Each scene shows the same named points in several views. A view is turned or mirrored, and shifted as a whole, has a little noise and may leave points out.

Scene 1
View 1
z_242: [-11   6 -11  -1   1   9   9  -3   4  -8   3   6   3   0  -2   1  -4   2
  -3   2]
z_890: [ -9  -2   4  -6 -10  -2  -5  -5   0   5  -3  19   1  13   3 -10   7 -14
   9 -11]
z_839: [-3 -3 -2 -6  8  1  3  4 -3  0  1  7 -9  1  5 -3 -6 -4  5 -1]
z_362: [-15   9   2  12 -18  -1 -13 -13   5   7 -12  16  15  21   2   1  13 -24
 -13 -22]
z_43: [ -6   4   0   2  -3   0  -3  -4   1   1  -7  12  -1  11   6  -3   6 -14
  -3  -9]
z_869: [ -5   9 -19  -5   5   6   7  -3   2  -6   3   6  -4  -7  -2  -2  -7   5
  -6   6]
z_760: [-13  12 -14  -6   2  14  13  -8  12 -20   3   9   4   2   0  -9   3   8
   7   5]
z_471: [-13  11 -10  -2 -15   3  -2 -14   9  -4  -4  18   8  10  -1  -9  11  -7
  -1  -9]
z_810: [ -6   5 -15 -15   6   6   8  -5   5 -16   2  17 -10   1   4 -22   7  10
  18   8]
z_110: [-15  11  -4   5   0  15   6 -10  10 -17  -5   8  10  14   8   0  11  -5
  -3  -6]
z_386: [-18  12  -2   3   7  22  15  -9  12 -27  -2   3  11  10  10   0   7   1
   2  -1]
z_479: [ -2  -8   8  -1   5  -2  -2   7  -7   8  -1   8 -10   6   7   0  -7 -13
   1  -6]
z_451: [ -7  16 -22   3   1   4   2  -9   4  -9  -5   8  -1   0   4  -1   4   2
 -16   1]
z_903: [ -4   3 -13 -10  21  12  15   2   2 -20   3   3 -14  -5   8  -7  -4  10
   7  13]
z_349: [ -1   6 -15  -4   6  -1   2   1  -2  -1   2   8 -10  -6   0  -3  -7   1
  -6   4]
View 2
z_903: [  8 -19  -8 -12   9  13  -7  -7  16  22 -19   7  -8  17 -18   2  -4   3
   1 -18]
z_362: [ -6  26   5   2  -6   3  22  12  -4 -30  -7  -4  -1  -3   7   2  12   0
  20   2]
z_43: [ -2   7   0  -3   0   7  12   5   5  -8 -12   0  -2   4  -2   3   9   1
  14  -2]
z_242: [  2   1  -3   1   6  13  -1   9  11   4 -10   5   4   7  -4  -2   5   0
  12 -11]
z_451: [  0   9   0   3   2  13   1  11  12  11  -4   4   3   7  -7  -1  -1   0
  14 -16]
z_471: [-7  1  0  2  1  2 11 13  6 -7 -4 -7  2 -4 -1  3 10  4 13  2]
z_869: [  4  -3  -2  -3   7  15  -2   3  12   7 -17   8   3  12  -6  -2   5   1
  10  -9]
z_760: [  1 -17 -11   0   3   4  -3   7  14  12  -4  -9  -5   1 -13   4   3   4
   6 -12]
z_890: [ -7  -2   2  -6   3   4  17   1   2 -15 -21   0  -2   3   1   4  15   8
  13  11]
z_839: [  7  -7  -4  -9  10  15   0  -7   9   0 -28  10  -3  15  -5   0   8   4
   9  -2]
z_110: [  1   2  -7  -1  -5   2   8   6   7  -4  -3  -8 -13   2 -11   8   1   0
  10 -14]
z_810: [ -5 -27  -1  -8   9   4   5   1  13  25 -13   1  -2   8 -12   4   5   9
   3  -1]
z_349: [  5   0  -1  -4  10  19  -6   3  14   9 -21  13   8  14  -3  -5   5   2
  10  -9]
z_386: [  6  -5 -14  -4  -5   0   2   3   9  -1   0 -13 -19   0 -17   9  -3   0
   8 -19]
View 3
z_362: [-12  15  11  10  12 -17 -17  -1  -5  10 -15  -7 -12   7 -19  10  11  10
  -8 -11]
z_890: [ -1   5  -4   0   2 -13 -14   2   5  -4 -19   7 -10   6  -8  17   8  24
 -20  -5]
z_110: [ -2   4 -13   2 -10  -8 -13  -9  -7  12 -17  -2   7 -13 -10  -2  15  11
 -18  -1]
z_471: [ -9   9  -7   0   2  -7 -14  -3  -1   6 -16   3   0  -3  -4  12   8   7
 -20  -8]
z_903: [ 15 -11 -29 -12 -28 -10   9  -3   8  -4 -10   5  15 -19   3  -4   6  24
 -22  10]
z_349: [  6  -2 -12 -10 -14 -16  13   5  13  -2  -6   0   2 -10   6   5  -1  17
 -11   1]
z_451: [ -2   0  -9  -6 -12 -12   2  -3   1   9  -3  -4   6 -14   2  -1   3   1
  -8   1]
z_43: [  3   3  -3   3  -5 -16  -7  -2   2   0 -12   0  -6   1 -10   8   8  22
 -12   1]
z_479: [ 12   1  -5   2  -7 -22   6   7  12  -6 -12  -2  -8   3 -11   7   8  37
 -13   5]
z_869: [  5  -1 -15  -7 -12 -14   7   3   9   0  -9   0   6 -10   4   5   2  17
 -16   0]
z_810: [  5  -8 -27 -14 -18  -4  -9  -2   7  -8 -16  18   9 -11   9   9   4  18
 -29   6]
z_386: [  3   3 -24   2 -16  -4  -9 -12  -8  14 -22  -2  15 -18 -11  -7  20  15
 -24   0]
z_242: [  4   3 -18  -5 -12 -10   9   1   6   7 -14  -3   7 -11   0   3   8  15
 -19  -5]
View 4
z_242: [-21  15  -1   2  -1 -22   2  -9  15   2  -7   6   5  -8 -11   8  -8  -2
   1  -9]
z_451: [-25  14  -3 -11   9 -25  -6 -11   3  -2  -7  -2  -1  -1 -16  10 -14   2
   0  -9]
z_890: [-16   6 -18  22  -3 -12   7  10  -2   5  -7  -1   5   1 -10  -1 -13 -11
  -9  -8]
z_810: [-22  11  -2  15  10 -20  -1 -16   9   2   6  -6  32 -17  -6  12  -5 -12
  -7 -13]
z_362: [-14   8 -30   9  -7 -11  -2  24 -14   1 -19  -1 -23  17 -21  -7 -27  -1
  -8  -7]
z_43: [-16  11 -14   7  -1 -16  10   4  -2   1  -9   2   0   3 -15  -4 -15  -8
  -9  -2]
z_479: [-21   6  -5   9  -2 -19  29   4   5   4 -14   4   4  -1  -8  -7  -7 -12
  -7   7]
z_471: [-16  12 -18  12  -2 -14 -14   5   2   1  -6  -1   1  -1 -13   8 -17  -3
  -5 -18]
z_903: [-25  14   8   4   4 -25  14 -20  20   2   1   5  25 -17  -4   7   1 -11
  -1  -2]
z_760: [-18  19  -4   5   2 -21 -12 -16  15  -2   2   6  18 -14 -10  14  -8  -6
  -3 -17]
z_839: [-23   8   0   9   1 -19  21  -5   8   5  -7   2  13  -8  -7  -1  -4  -9
  -3   1]
z_869: [-26  10   0   2   4 -23   8  -8   9   3  -7   0   8  -7 -10   8  -8  -2
   0  -6]
View 5
z_839: [ -2  13  -4  -8 -14 -22  11  -6   0  -2  -8   0  -8   1  13  -5  -3 -14
  11  -2]
z_110: [ -8   4   3 -10 -10 -11  -3   7   5  -6  11  28   2  20  13  -7   1  -3
   1   1]
z_451: [ -7  19  -2  -5 -10  -9   0   4  -4   5  16  17   1  17  12  -3 -18 -12
   9   8]
z_903: [  7  21   0 -15  -5 -34  11   7 -12  11  -3   9   6   5   7 -14  -9  -9
  16  -8]
z_479: [-10  12  -3  -3 -15 -17   9 -10  10  -7  -9  -3 -18   1  14  -3   1 -10
  10  -4]
z_386: [ -2   5   6 -13  -7 -18  -3  12   1  -2   7  36   4  20   8 -12   5  -1
   5  -8]
z_362: [-23  -6  -1   0 -20   9  -8  -7  20 -19  14  17 -14  21  21   8   2  -7
  -8  15]
z_43: [-14   4  -1  -6 -13 -12   1  -4  11  -6   5   7 -10  10  17  -3  -2  -8
   2   5]
z_760: [  8   5   1 -13  -7 -19   6   8 -17   4   5  24  10  19  14  -7  -4  -8
   4   2]
z_810: [  9   2  -1 -19  -2 -30  10   2 -16   8  -2   3  14  10  15  -7  -9 -10
   1   5]
z_869: [ -1  17  -3  -7 -12 -15   7  -1  -7   2   1   9  -2   8  15  -3 -12 -14
  10   4]
z_890: [ -7  -8  -2  -8 -14  -8   3 -10   6 -10  -2   0  -7  11  22   1   3 -12
  -6  11]
z_349: [ -1  24  -6  -5 -12 -15   9  -4  -7   4   2   3  -6   6  14  -2 -17 -16
  13   5]
z_471: [ -5  -4  -2  -7 -12  -1  -1  -1  -2  -6   9  17   1  20  22   2  -5  -9
  -6  14]
View 6
z_890: [  7   9 -11   4  -6  20  15   1   8  20 -19 -17  -9   6 -10   3 -20   5
   1   0]
z_903: [  0   1  -1 -14  -5  13   9  17 -22   8  -6   6  11  10  -5   2   0  -6
  10  32]
z_869: [  1   6  -9  -6 -11  10  13   7   0  10 -11   1   4   4   1   3  -9   1
  15  20]
z_386: [  1   0 -10 -10   0  10   5 -10  -8   7  -2  -1   4   2 -11  18 -12 -13
 -17  24]
z_471: [  3  10 -15  -1   5   8  13  -9  10  14 -18 -11   0  -3  -4  15 -24   3
   0   8]
z_43: [  5   9 -11   5 -13  17  12  -1   8  14 -14  -9  -4   2  -9  -2 -13   3
  -2   6]
z_362: [  8  13 -18  13 -13  11  12 -21  29  14 -16 -15 -11  -7  -5   3 -26   4
 -12  -5]
z_349: [  2   7  -7  -4 -15  10  12  14   1   9 -14   3   4   3   4  -2  -9   4
  20  19]
z_810: [  1   8  -3 -11  14  13  14  17 -18  14 -14  -7   9  10  -7   8 -12   4
  12  25]
z_451: [  2  10 -11  -2  -5   1   7  -5   6   2 -12   5  10  -6   5   6 -10   0
   7  21]
z_242: [  0   3 -11 -11 -14   8  10   3  -2  10  -8   2   2   3  -2  12 -12  -3
   7  19]
z_479: [  5   5  -8   3 -27  23  12  12   3  16 -13  -7  -9  10  -9 -12  -8   2
   4   6]
z_839: [  1   4  -8  -6 -14  14  12  10  -3  12 -11  -2  -1   7  -4   2  -9   2
  11  16]
z_760: [ -1   3  -8 -16   6   8  10   2 -11  10  -9  -1   7   5  -5  21 -15  -3
   4  25]
z_110: [  3   5 -12  -3   0  10   7 -11   2   8  -5  -4   2   0  -8  12 -15  -8
 -14  17]

Which points are out of place in each view (at most two, in the order of its rows)? Write - if all are in place.
view 1 => z_869
view 2 => z_43, z_242
view 3 => -
view 4 => z_362, z_903
view 5 => -
view 6 => z_839
